Points on a hilly landscape, in no order, each with its height.
From any point a ball rolls to the lowest of the 2 points nearest to it. It stops when none of these is lower. Distance is the straight distance between rows; heights are no part of it.
J651: [133, 92, 138, 126, 108, 141, 98, 129, 101, 152, 180, 144, 107, 120, 131, 133, 120, 109, 144, 108, 164, 142, 103, 164, 129, 175, 171, 85, 172, 141, 148, 127, 142, 134, 163, 113, 139, 120, 122, 151, 88, 97, 134, 157, 143]  h=726
J644: [113, 161, 169, 185, 151, 145, 142, 130, 201, 124, 92, 160, 111, 119, 120, 111, 82, 118, 142, 134, 171, 142, 105, 140, 130, 103, 119, 139, 95, 160, 104, 137, 134, 94, 91, 147, 127, 138, 136, 95, 173, 98, 99, 88, 99]  h=228
J196: [115, 86, 83, 135, 114, 104, 134, 142, 122, 147, 166, 125, 121, 140, 140, 64, 191, 114, 121, 96, 112, 150, 124, 133, 154, 110, 89, 111, 162, 146, 104, 145, 110, 117, 126, 128, 145, 117, 123, 158, 128, 107, 116, 162, 91]  h=266
J271: [108, 152, 178, 165, 138, 156, 133, 146, 172, 121, 119, 170, 101, 127, 112, 128, 66, 121, 136, 154, 168, 142, 97, 158, 92, 144, 143, 113, 108, 147, 109, 140, 147, 115, 109, 149, 125, 128, 124, 123, 138, 71, 84, 119, 124]  h=189
J26: [108, 131, 75, 119, 176, 120, 134, 119, 138, 117, 132, 115, 159, 141, 145, 163, 146, 98, 108, 138, 94, 98, 153, 111, 125, 145, 92, 106, 124, 157, 135, 96, 119, 167, 138, 147, 113, 98, 127, 103, 175, 126, 148, 83, 179]  h=619
J544: [152, 159, 110, 76, 188, 133, 131, 99, 75, 107, 91, 96, 157, 200, 121, 151, 132, 168, 137, 131, 112, 105, 141, 118, 159, 121, 39, 143, 94, 120, 146, 159, 103, 75, 127, 121, 133, 120, 153, 135, 104, 152, 160, 112, 143]  h=116
J352: [123, 137, 121, 150, 89, 158, 132, 91, 117, 124, 158, 108, 97, 101, 112, 166, 89, 110, 120, 117, 136, 156, 139, 141, 109, 127, 179, 119, 153, 180, 169, 157, 123, 93, 121, 108, 111, 126, 116, 160, 107, 161, 94, 123, 108]  h=283
J604: [121, 151, 119, 150, 98, 148, 126, 160, 165, 90, 156, 141, 124, 119, 129, 81, 160, 141, 114, 140, 119, 149, 120, 151, 119, 113, 140, 109, 129, 149, 110, 98, 149, 124, 134, 130, 131, 92, 108, 112, 125, 89, 130, 127, 114]  h=423
J560: [103, 120, 144, 112, 99, 119, 117, 172, 97, 138, 138, 134, 152, 118, 149, 168, 136, 137, 134, 153, 99, 64, 161, 127, 79, 157, 161, 146, 108, 72, 140, 133, 166, 164, 145, 97, 121, 113, 114, 130, 111, 109, 120, 148, 168]  h=168
J157: [123, 109, 106, 134, 121, 147, 138, 85, 124, 141, 127, 98, 179, 154, 106, 108, 129, 108, 119, 137, 70, 166, 97, 123, 141, 103, 65, 130, 181, 153, 106, 98, 142, 81, 149, 182, 166, 112, 110, 111, 148, 133, 154, 97, 125]  h=339
J221: [104, 133, 140, 149, 150, 103, 157, 148, 130, 113, 105, 147, 119, 122, 141, 118, 121, 135, 123, 158, 144, 122, 127, 125, 92, 152, 132, 135, 115, 99, 111, 166, 162, 154, 109, 130, 113, 129, 122, 146, 116, 96, 88, 155, 115]  h=98
J928: [134, 134, 101, 91, 133, 129, 110, 100, 144, 118, 102, 109, 120, 98, 114, 115, 150, 154, 134, 134, 114, 158, 124, 127, 148, 103, 112, 100, 100, 157, 155, 112, 87, 135, 93, 146, 140, 184, 160, 86, 172, 181, 167, 96, 152]  h=300
J809: [118, 155, 157, 170, 136, 113, 131, 125, 193, 138, 120, 156, 116, 120, 105, 111, 99, 93, 154, 146, 145, 143, 87, 113, 138, 88, 110, 112, 126, 173, 132, 102, 120, 96, 109, 161, 175, 128, 137, 101, 184, 134, 133, 91, 111]  h=263
J76: [151, 152, 86, 99, 158, 132, 140, 110, 93, 72, 106, 135, 144, 144, 148, 124, 143, 161, 128, 90, 110, 94, 138, 136, 136, 73, 106, 121, 55, 143, 94, 142, 61, 122, 119, 149, 100, 157, 136, 141, 123, 138, 129, 90, 149]  h=206
J234: [129, 87, 125, 135, 104, 132, 125, 138, 113, 170, 158, 130, 118, 156, 143, 80, 151, 113, 138, 86, 131, 145, 103, 114, 154, 113, 99, 117, 183, 138, 107, 158, 108, 105, 155, 128, 151, 124, 130, 156, 126, 99, 134, 150, 101]  h=322
J141: [102, 136, 132, 168, 90, 139, 124, 102, 110, 134, 143, 135, 82, 100, 116, 125, 106, 111, 132, 113, 144, 129, 128, 149, 103, 128, 179, 108, 141, 173, 161, 178, 131, 123, 123, 109, 116, 116, 127, 159, 106, 120, 72, 145, 134]  h=221
J567: [112, 108, 85, 154, 136, 110, 129, 134, 142, 125, 141, 133, 104, 123, 145, 62, 194, 132, 105, 112, 128, 145, 127, 143, 139, 144, 93, 102, 138, 141, 107, 152, 127, 149, 115, 140, 119, 118, 118, 157, 143, 91, 110, 160, 83]  h=208
J570: [147, 124, 145, 81, 171, 110, 163, 144, 113, 146, 87, 133, 127, 154, 108, 194, 91, 119, 128, 136, 129, 91, 135, 99, 161, 138, 94, 120, 125, 128, 123, 113, 111, 146, 101, 99, 158, 136, 139, 101, 180, 142, 153, 95, 123]  h=134
J296: [123, 132, 112, 151, 169, 137, 151, 112, 159, 121, 107, 102, 171, 149, 126, 103, 129, 111, 99, 146, 98, 153, 121, 121, 131, 122, 83, 135, 159, 149, 76, 101, 160, 118, 135, 162, 121, 93, 112, 107, 163, 108, 141, 81, 119]  h=303
J183: [181, 162, 120, 86, 153, 133, 154, 122, 102, 72, 143, 139, 124, 161, 145, 143, 107, 154, 154, 113, 126, 130, 118, 141, 144, 83, 83, 139, 46, 120, 96, 142, 71, 109, 121, 159, 142, 155, 133, 143, 90, 149, 135, 95, 115]  h=296
J994: [162, 79, 79, 89, 137, 113, 138, 122, 115, 119, 141, 121, 120, 130, 125, 103, 168, 154, 135, 130, 107, 157, 153, 143, 137, 135, 106, 119, 117, 92, 164, 119, 99, 167, 139, 117, 142, 141, 127, 122, 83, 153, 130, 158, 120]  h=652
J675: [135, 140, 215, 143, 98, 159, 98, 168, 121, 157, 141, 133, 128, 107, 145, 128, 136, 134, 135, 118, 151, 142, 112, 120, 136, 130, 168, 178, 174, 55, 76, 123, 170, 119, 143, 120, 148, 152, 129, 132, 103, 110, 148, 161, 111]  h=210
J405: [109, 149, 183, 181, 117, 140, 129, 148, 188, 161, 136, 137, 110, 95, 109, 140, 95, 103, 111, 134, 125, 138, 102, 123, 108, 135, 147, 157, 166, 130, 101, 80, 181, 114, 124, 134, 161, 101, 108, 106, 172, 104, 118, 91, 95]  h=161
J785: [155, 143, 194, 144, 96, 135, 104, 182, 155, 166, 130, 148, 133, 108, 132, 143, 119, 133, 145, 132, 150, 121, 112, 109, 141, 115, 162, 176, 149, 71, 100, 87, 162, 133, 155, 114, 157, 138, 131, 103, 111, 133, 148, 138, 130]  h=157
J364: [108, 124, 150, 132, 127, 70, 126, 158, 100, 189, 126, 124, 103, 111, 132, 154, 172, 111, 118, 125, 120, 65, 154, 91, 134, 148, 129, 153, 137, 97, 136, 144, 157, 170, 113, 80, 137, 114, 139, 138, 146, 149, 119, 154, 144]  h=164
J265: [126, 148, 174, 141, 118, 127, 133, 177, 175, 161, 120, 142, 122, 101, 131, 147, 114, 129, 135, 142, 128, 119, 127, 116, 124, 116, 160, 160, 137, 99, 108, 94, 161, 139, 125, 115, 155, 114, 116, 93, 140, 132, 131, 109, 124]  h=114
J310: [130, 146, 113, 131, 174, 125, 128, 131, 184, 117, 104, 147, 135, 121, 114, 96, 129, 123, 124, 149, 129, 150, 90, 133, 149, 103, 89, 110, 104, 145, 117, 82, 106, 126, 108, 176, 151, 128, 144, 74, 186, 120, 152, 87, 130]  h=301
J530: [120, 117, 126, 144, 82, 156, 122, 70, 109, 141, 164, 90, 140, 133, 94, 165, 83, 97, 122, 126, 111, 159, 135, 127, 137, 119, 158, 148, 183, 177, 150, 137, 131, 86, 132, 124, 125, 121, 104, 161, 100, 166, 111, 119, 97]  h=308
J317: [151, 120, 121, 96, 125, 105, 115, 136, 155, 137, 112, 144, 96, 101, 106, 99, 150, 154, 150, 130, 108, 169, 131, 139, 148, 87, 117, 113, 104, 150, 145, 94, 101, 146, 108, 137, 169, 165, 140, 91, 143, 193, 157, 109, 128]  h=240
J920: [138, 86, 163, 136, 117, 115, 139, 135, 86, 164, 142, 115, 112, 122, 135, 151, 126, 101, 123, 124, 145, 146, 132, 113, 132, 159, 147, 160, 170, 111, 116, 185, 132, 136, 139, 113, 146, 133, 141, 191, 88, 131, 101, 177, 107]  h=414
J447: [135, 83, 71, 115, 137, 101, 140, 122, 95, 132, 136, 121, 128, 121, 131, 97, 140, 137, 140, 96, 128, 99, 163, 137, 132, 123, 143, 125, 95, 115, 151, 134, 87, 165, 133, 94, 112, 142, 141, 141, 107, 143, 113, 165, 145]  h=625
J19: [137, 137, 174, 78, 139, 124, 133, 129, 78, 107, 112, 99, 148, 171, 109, 220, 69, 107, 134, 147, 141, 83, 162, 112, 144, 158, 131, 160, 102, 128, 134, 164, 136, 119, 100, 109, 137, 127, 129, 154, 119, 145, 139, 122, 136]  h=277
J609: [128, 165, 130, 150, 84, 169, 121, 113, 148, 101, 134, 139, 137, 142, 128, 75, 122, 134, 145, 129, 124, 178, 83, 155, 121, 71, 110, 105, 126, 169, 136, 133, 118, 58, 143, 153, 147, 124, 119, 123, 110, 136, 139, 104, 131]  h=493
J926: [113, 148, 161, 141, 159, 146, 147, 135, 156, 101, 98, 153, 134, 126, 141, 129, 87, 143, 118, 147, 159, 139, 114, 142, 93, 150, 137, 128, 106, 103, 99, 159, 151, 134, 119, 140, 98, 143, 119, 126, 132, 83, 105, 121, 129]  h=144
J723: [112, 136, 170, 178, 96, 174, 115, 118, 161, 160, 150, 106, 122, 113, 113, 123, 127, 103, 102, 117, 133, 132, 102, 140, 125, 152, 142, 123, 204, 133, 106, 94, 194, 96, 131, 135, 144, 101, 104, 124, 163, 96, 133, 102, 77]  h=202
J243: [103, 146, 156, 138, 139, 89, 129, 160, 107, 177, 113, 81, 127, 151, 109, 159, 162, 119, 99, 146, 118, 78, 165, 84, 136, 170, 107, 184, 165, 92, 120, 154, 194, 131, 113, 91, 135, 93, 129, 154, 136, 142, 123, 169, 104]  h=217
J427: [133, 127, 119, 105, 118, 144, 128, 121, 103, 129, 104, 97, 170, 133, 129, 183, 105, 138, 99, 127, 115, 97, 177, 110, 126, 144, 171, 169, 149, 84, 111, 124, 135, 145, 134, 97, 90, 133, 126, 124, 110, 139, 145, 141, 137]  h=262
J979: [126, 132, 137, 122, 117, 127, 120, 81, 87, 132, 162, 104, 169, 164, 121, 170, 98, 91, 143, 144, 127, 133, 137, 124, 140, 112, 119, 119, 130, 137, 187, 147, 125, 114, 153, 130, 151, 141, 111, 137, 88, 171, 139, 118, 168]  h=736
J821: [122, 115, 135, 101, 100, 137, 116, 146, 93, 120, 133, 114, 186, 130, 133, 200, 113, 124, 120, 149, 98, 77, 172, 129, 102, 166, 164, 167, 127, 81, 128, 110, 178, 152, 155, 110, 108, 122, 96, 123, 108, 116, 141, 125, 158]  h=215
J219: [122, 131, 103, 131, 149, 116, 107, 141, 190, 108, 98, 157, 121, 103, 121, 60, 167, 151, 116, 147, 120, 147, 108, 131, 128, 126, 113, 104, 105, 154, 108, 84, 123, 149, 113, 159, 115, 124, 147, 94, 193, 129, 150, 113, 125]  h=336
J16: [90, 141, 136, 156, 116, 152, 125, 118, 135, 163, 114, 102, 132, 100, 140, 139, 155, 138, 79, 111, 130, 95, 150, 83, 118, 131, 155, 144, 177, 96, 98, 112, 155, 136, 119, 103, 82, 137, 136, 102, 181, 120, 147, 130, 139]  h=142
J216: [173, 156, 123, 111, 138, 189, 120, 135, 158, 83, 103, 161, 110, 123, 131, 106, 108, 166, 138, 98, 150, 169, 88, 146, 135, 118, 152, 118, 92, 130, 112, 106, 92, 116, 133, 141, 97, 137, 149, 100, 123, 110, 134, 100, 116]  h=533
J883: [156, 110, 129, 114, 121, 164, 132, 117, 121, 146, 130, 134, 119, 113, 143, 144, 119, 135, 134, 98, 158, 183, 104, 133, 133, 155, 159, 114, 183, 132, 144, 124, 131, 122, 154, 121, 118, 149, 136, 139, 99, 113, 150, 138, 131]  h=701
J484: [200, 116, 142, 101, 158, 129, 154, 145, 83, 80, 134, 164, 146, 150, 144, 125, 111, 152, 175, 119, 151, 139, 110, 151, 113, 134, 122, 139, 82, 94, 135, 150, 84, 130, 172, 123, 166, 149, 140, 175, 59, 173, 132, 144, 126]  h=381
J709: [157, 108, 98, 104, 130, 145, 133, 105, 140, 112, 123, 113, 136, 121, 134, 113, 146, 146, 112, 126, 123, 169, 126, 132, 134, 133, 130, 125, 150, 116, 138, 126, 115, 144, 138, 130, 115, 134, 128, 122, 102, 122, 140, 136, 127]  h=677
J492: [153, 137, 111, 81, 132, 175, 117, 140, 140, 91, 101, 168, 147, 119, 147, 135, 119, 155, 119, 127, 121, 129, 122, 134, 129, 121, 137, 130, 96, 100, 103, 79, 105, 140, 131, 136, 89, 123, 132, 83, 149, 92, 150, 85, 145]  h=570
J12: [154, 162, 80, 73, 163, 130, 140, 114, 100, 54, 88, 125, 123, 144, 163, 150, 143, 166, 107, 111, 107, 100, 149, 112, 140, 112, 84, 118, 39, 111, 105, 145, 81, 143, 92, 138, 76, 139, 144, 113, 132, 134, 131, 104, 124]  h=93
J117: [150, 78, 114, 102, 99, 141, 122, 143, 96, 102, 184, 147, 131, 114, 138, 130, 122, 119, 155, 123, 138, 128, 126, 173, 110, 170, 157, 111, 122, 109, 146, 114, 121, 157, 167, 113, 142, 113, 98, 153, 71, 105, 116, 161, 128]  h=749
J619: [100, 120, 129, 146, 109, 75, 133, 122, 139, 160, 128, 129, 102, 103, 122, 108, 164, 120, 130, 121, 122, 126, 138, 107, 132, 95, 124, 115, 149, 171, 135, 135, 124, 130, 96, 125, 143, 141, 131, 133, 161, 172, 113, 124, 119]  h=95
J125: [122, 117, 149, 154, 92, 161, 118, 86, 124, 163, 168, 89, 143, 133, 105, 139, 120, 103, 108, 116, 114, 146, 112, 137, 142, 149, 146, 129, 207, 141, 117, 104, 173, 94, 147, 134, 139, 119, 97, 146, 130, 130, 135, 122, 86]  h=249
J457: [166, 54, 104, 98, 117, 126, 145, 142, 111, 82, 188, 145, 126, 128, 130, 110, 135, 137, 155, 140, 110, 166, 123, 166, 128, 161, 120, 111, 108, 95, 152, 108, 104, 165, 171, 125, 143, 118, 97, 137, 63, 124, 114, 159, 115]  h=764
J870: [107, 131, 91, 125, 123, 129, 133, 129, 121, 132, 103, 98, 150, 115, 150, 143, 155, 142, 97, 114, 122, 87, 176, 98, 116, 122, 152, 153, 144, 97, 122, 125, 125, 149, 114, 94, 70, 132, 139, 112, 129, 125, 138, 147, 146]  h=209
J938: [135, 150, 154, 94, 127, 145, 141, 122, 88, 125, 91, 80, 163, 149, 111, 196, 85, 127, 128, 133, 121, 98, 161, 100, 152, 121, 158, 169, 119, 107, 118, 138, 147, 130, 109, 102, 112, 150, 118, 121, 126, 162, 151, 98, 120]  h=305
J765: [116, 126, 106, 155, 127, 149, 115, 130, 179, 119, 81, 156, 94, 98, 129, 50, 158, 155, 103, 144, 154, 140, 113, 135, 121, 148, 135, 103, 126, 158, 109, 105, 126, 144, 83, 140, 85, 137, 143, 115, 189, 107, 123, 113, 98]  h=373
J20: [105, 121, 114, 145, 143, 85, 140, 153, 145, 121, 127, 140, 104, 119, 142, 93, 173, 143, 113, 128, 136, 129, 147, 123, 113, 152, 103, 123, 116, 106, 104, 166, 161, 167, 108, 140, 114, 122, 109, 159, 134, 95, 84, 169, 78]  h=150
J638: [105, 136, 125, 135, 161, 105, 149, 142, 123, 153, 102, 79, 155, 158, 126, 132, 163, 123, 97, 150, 112, 110, 150, 77, 139, 156, 100, 175, 170, 97, 98, 130, 200, 142, 119, 112, 117, 100, 118, 130, 144, 131, 143, 143, 99]  h=248
J551: [135, 91, 91, 119, 120, 106, 136, 99, 97, 106, 133, 141, 115, 121, 121, 77, 146, 147, 176, 83, 123, 119, 143, 159, 124, 96, 142, 109, 65, 154, 148, 154, 85, 155, 135, 114, 135, 150, 142, 149, 103, 182, 116, 150, 145]  h=596
J326: [120, 128, 136, 127, 135, 145, 142, 113, 182, 143, 77, 144, 87, 87, 128, 99, 129, 152, 124, 130, 157, 158, 120, 116, 117, 130, 137, 117, 122, 148, 133, 131, 119, 137, 67, 125, 103, 175, 142, 98, 190, 152, 117, 98, 94]  h=392
J697: [113, 146, 146, 160, 75, 148, 128, 132, 149, 119, 152, 136, 116, 132, 112, 93, 120, 111, 139, 133, 136, 170, 95, 148, 129, 84, 134, 109, 158, 161, 123, 120, 143, 89, 134, 129, 157, 114, 106, 127, 107, 132, 132, 113, 106]  h=463
J273: [129, 164, 123, 162, 134, 147, 104, 177, 206, 92, 121, 166, 128, 116, 142, 80, 141, 149, 144, 149, 139, 132, 101, 138, 127, 116, 141, 146, 99, 111, 106, 88, 162, 115, 153, 157, 107, 91, 129, 95, 132, 80, 107, 138, 120]  h=384
J267: [131, 128, 104, 131, 120, 124, 121, 95, 90, 91, 159, 144, 121, 129, 128, 88, 145, 131, 169, 114, 115, 151, 124, 158, 115, 87, 135, 105, 78, 148, 168, 146, 95, 131, 144, 129, 142, 138, 123, 134, 84, 164, 120, 130, 153]  h=564
J879: [100, 109, 162, 129, 110, 84, 122, 160, 81, 168, 149, 133, 97, 88, 132, 157, 144, 109, 126, 140, 120, 54, 147, 118, 99, 153, 161, 162, 117, 102, 138, 156, 152, 167, 132, 99, 128, 111, 138, 131, 118, 118, 90, 166, 174]  h=103
J411: [107, 158, 146, 115, 142, 116, 131, 90, 87, 115, 142, 134, 157, 175, 140, 147, 105, 103, 155, 135, 137, 114, 104, 117, 136, 78, 87, 104, 91, 146, 152, 175, 119, 105, 141, 139, 157, 142, 122, 128, 106, 155, 136, 102, 166]  h=754
J955: [159, 133, 55, 70, 150, 115, 116, 114, 102, 78, 94, 108, 144, 136, 131, 150, 150, 156, 106, 132, 85, 126, 189, 129, 140, 131, 71, 116, 48, 122, 156, 119, 81, 145, 82, 134, 86, 122, 140, 114, 129, 141, 130, 116, 137]  h=212
J171: [195, 159, 150, 93, 165, 143, 149, 135, 108, 78, 115, 156, 155, 166, 152, 143, 86, 153, 155, 115, 154, 142, 88, 141, 141, 114, 107, 148, 78, 100, 96, 145, 85, 98, 153, 142, 142, 159, 135, 155, 82, 149, 139, 114, 117]  h=342
J496: [117, 131, 119, 136, 141, 137, 119, 84, 171, 137, 96, 112, 97, 93, 110, 109, 128, 134, 126, 138, 147, 167, 115, 114, 136, 131, 122, 94, 127, 176, 160, 135, 97, 123, 74, 142, 108, 180, 153, 110, 197, 168, 128, 95, 121]  h=358
J23: [163, 155, 135, 130, 147, 154, 116, 141, 159, 113, 113, 170, 125, 147, 123, 110, 88, 143, 158, 101, 170, 155, 68, 141, 154, 106, 150, 111, 122, 150, 121, 104, 102, 101, 165, 148, 132, 140, 149, 114, 114, 118, 141, 113, 129]  h=504
J513: [109, 145, 165, 142, 102, 164, 114, 125, 117, 156, 115, 130, 106, 90, 144, 154, 114, 134, 110, 108, 138, 112, 124, 122, 107, 149, 192, 146, 182, 99, 115, 126, 152, 140, 128, 116, 90, 157, 135, 111, 140, 106, 132, 140, 154]  h=58
J853: [108, 137, 181, 151, 94, 146, 119, 122, 106, 158, 131, 128, 86, 80, 122, 165, 106, 133, 122, 112, 135, 107, 127, 136, 90, 149, 201, 137, 152, 140, 139, 159, 140, 129, 121, 115, 106, 152, 138, 137, 122, 106, 88, 143, 158]  h=141
J571: [130, 161, 109, 136, 113, 156, 113, 93, 111, 65, 165, 136, 146, 135, 133, 91, 140, 140, 148, 132, 115, 166, 100, 172, 117, 85, 116, 101, 92, 153, 155, 138, 103, 100, 153, 154, 138, 129, 108, 136, 82, 142, 131, 107, 154]  h=530
J794: [147, 124, 71, 73, 132, 96, 136, 142, 130, 95, 107, 115, 154, 132, 136, 161, 135, 147, 110, 162, 79, 116, 185, 127, 116, 155, 106, 131, 77, 91, 166, 122, 122, 147, 100, 126, 80, 112, 115, 115, 129, 126, 120, 138, 120]  h=293
J761: [117, 108, 101, 117, 136, 40, 130, 118, 125, 156, 119, 121, 109, 127, 110, 127, 144, 125, 118, 129, 120, 136, 149, 111, 144, 123, 90, 110, 139, 148, 160, 131, 118, 152, 104, 125, 153, 139, 126, 133, 160, 182, 115, 137, 115]  h=16
J176: [102, 130, 133, 162, 166, 113, 158, 134, 140, 163, 117, 112, 154, 147, 130, 119, 141, 102, 109, 134, 109, 117, 125, 93, 130, 144, 103, 159, 180, 122, 76, 113, 178, 133, 145, 137, 135, 102, 118, 128, 162, 118, 149, 101, 105]  h=275
J348: [111, 136, 102, 100, 143, 151, 136, 138, 152, 104, 114, 145, 149, 121, 152, 148, 127, 128, 110, 137, 109, 111, 134, 124, 112, 136, 127, 110, 103, 133, 113, 107, 127, 152, 122, 142, 88, 111, 115, 94, 167, 101, 141, 84, 151]  h=595
J450: [129, 141, 182, 166, 135, 137, 105, 202, 147, 140, 118, 176, 110, 129, 133, 122, 110, 135, 131, 125, 158, 105, 99, 128, 110, 142, 158, 153, 130, 91, 61, 120, 148, 136, 156, 147, 128, 124, 144, 127, 117, 61, 104, 177, 137]  h=312
J846: [141, 153, 157, 73, 171, 107, 140, 143, 85, 112, 99, 136, 139, 192, 114, 149, 110, 155, 173, 137, 131, 85, 142, 115, 159, 121, 41, 137, 88, 137, 152, 147, 101, 94, 122, 100, 177, 122, 148, 140, 108, 150, 174, 101, 138]  h=188
J47: [143, 150, 185, 85, 154, 102, 150, 146, 72, 112, 95, 122, 137, 178, 109, 178, 82, 117, 159, 144, 150, 77, 138, 103, 160, 119, 89, 141, 94, 147, 121, 187, 114, 107, 110, 101, 162, 124, 146, 159, 118, 145, 142, 106, 134]  h=235
J130: [117, 92, 99, 117, 118, 88, 130, 140, 120, 134, 165, 104, 130, 122, 121, 169, 106, 107, 122, 138, 115, 106, 187, 135, 94, 165, 152, 151, 102, 92, 169, 136, 114, 145, 119, 102, 102, 93, 115, 158, 99, 116, 73, 194, 126]  h=385
J534: [115, 127, 128, 123, 118, 132, 111, 69, 123, 160, 153, 89, 150, 134, 125, 177, 110, 105, 119, 126, 127, 129, 149, 117, 139, 125, 155, 118, 152, 123, 191, 118, 133, 120, 144, 124, 116, 142, 122, 113, 110, 155, 162, 119, 177]  h=716
J63: [116, 102, 91, 144, 104, 128, 112, 73, 120, 167, 170, 80, 132, 118, 131, 132, 146, 108, 128, 105, 125, 124, 144, 133, 139, 112, 154, 103, 160, 150, 195, 112, 105, 122, 138, 113, 128, 132, 140, 126, 124, 156, 143, 131, 167]  h=693
J830: [131, 120, 126, 103, 159, 73, 160, 130, 121, 159, 113, 121, 127, 145, 111, 168, 107, 110, 120, 145, 115, 106, 147, 100, 143, 130, 93, 128, 144, 136, 145, 120, 131, 133, 111, 103, 164, 122, 126, 118, 148, 162, 139, 112, 110]  h=89
J99: [124, 111, 79, 111, 111, 72, 117, 132, 147, 135, 158, 96, 137, 133, 119, 168, 129, 122, 91, 154, 96, 129, 202, 126, 111, 154, 130, 141, 93, 104, 179, 116, 116, 131, 108, 111, 88, 96, 102, 141, 119, 150, 100, 160, 123]  h=348
J262: [130, 138, 144, 152, 113, 146, 111, 181, 178, 114, 109, 193, 102, 116, 132, 110, 129, 151, 146, 139, 129, 115, 97, 150, 92, 145, 180, 134, 104, 82, 98, 107, 148, 142, 148, 144, 103, 110, 131, 109, 131, 59, 103, 175, 117]  h=349
J83: [93, 118, 84, 151, 132, 131, 104, 78, 141, 142, 146, 96, 131, 123, 125, 100, 168, 115, 114, 138, 140, 123, 118, 131, 131, 131, 125, 81, 137, 162, 179, 121, 113, 124, 136, 146, 120, 123, 145, 123, 159, 135, 148, 137, 171]  h=666
J100: [149, 126, 132, 152, 144, 134, 116, 139, 143, 122, 136, 181, 112, 151, 123, 87, 116, 143, 144, 107, 167, 129, 84, 150, 125, 125, 155, 84, 125, 160, 104, 117, 108, 118, 167, 135, 134, 102, 139, 144, 111, 78, 124, 147, 137]  h=473
J305: [117, 90, 152, 145, 118, 110, 127, 130, 94, 177, 150, 126, 133, 150, 144, 116, 125, 88, 140, 113, 146, 127, 106, 110, 141, 133, 118, 136, 175, 117, 111, 188, 134, 109, 151, 130, 145, 124, 135, 178, 99, 94, 105, 174, 121]  h=374
J440: [122, 120, 121, 139, 87, 104, 123, 124, 148, 157, 127, 134, 93, 97, 113, 72, 161, 137, 143, 109, 118, 159, 119, 131, 139, 79, 122, 107, 155, 186, 138, 114, 106, 108, 105, 130, 157, 159, 145, 129, 164, 182, 142, 116, 106]  h=163
J159: [141, 75, 130, 122, 123, 108, 137, 128, 101, 136, 160, 101, 131, 136, 119, 175, 91, 96, 124, 153, 141, 143, 157, 124, 130, 152, 151, 157, 153, 116, 148, 147, 116, 137, 134, 108, 138, 113, 119, 173, 72, 141, 98, 174, 121]  h=421
J500: [97, 112, 74, 146, 153, 109, 124, 114, 141, 138, 147, 117, 135, 116, 130, 114, 162, 100, 126, 130, 98, 106, 131, 129, 124, 140, 95, 89, 137, 173, 150, 79, 116, 159, 132, 155, 150, 114, 134, 97, 194, 141, 148, 101, 170]  h=640
J61: [113, 150, 213, 184, 119, 140, 108, 175, 103, 142, 131, 146, 116, 117, 145, 125, 125, 127, 123, 128, 152, 112, 114, 133, 102, 148, 153, 162, 151, 85, 73, 151, 169, 123, 146, 146, 133, 150, 126, 150, 103, 75, 116, 178, 134]  h=270
J306: [117, 122, 97, 157, 100, 157, 104, 88, 128, 132, 162, 88, 135, 137, 141, 67, 183, 116, 104, 116, 133, 155, 106, 148, 142, 121, 108, 86, 173, 159, 147, 126, 133, 94, 154, 153, 133, 114, 135, 129, 117, 101, 152, 132, 152]  h=696

Call two points neighbours if one is among the 2 nearest of the other. Go from one point of each pair to the other, from neighbour to neighbour, staying as low as possible. Name the highest point that can't be avoided.
J513 / J221 | J326
J879 / J265 | J530
J761 / J513 | J938
J544 / J761 | J47
J265 / J12 | J159
J879 / J513 | J427

Where does a ball stop that starts at each point below?
J326 | J761
J697 | J265
J176 | J879
J159 | J12
J447 | J265
J920 | J221
J219 | J221
J938 | J513
J530 | J265
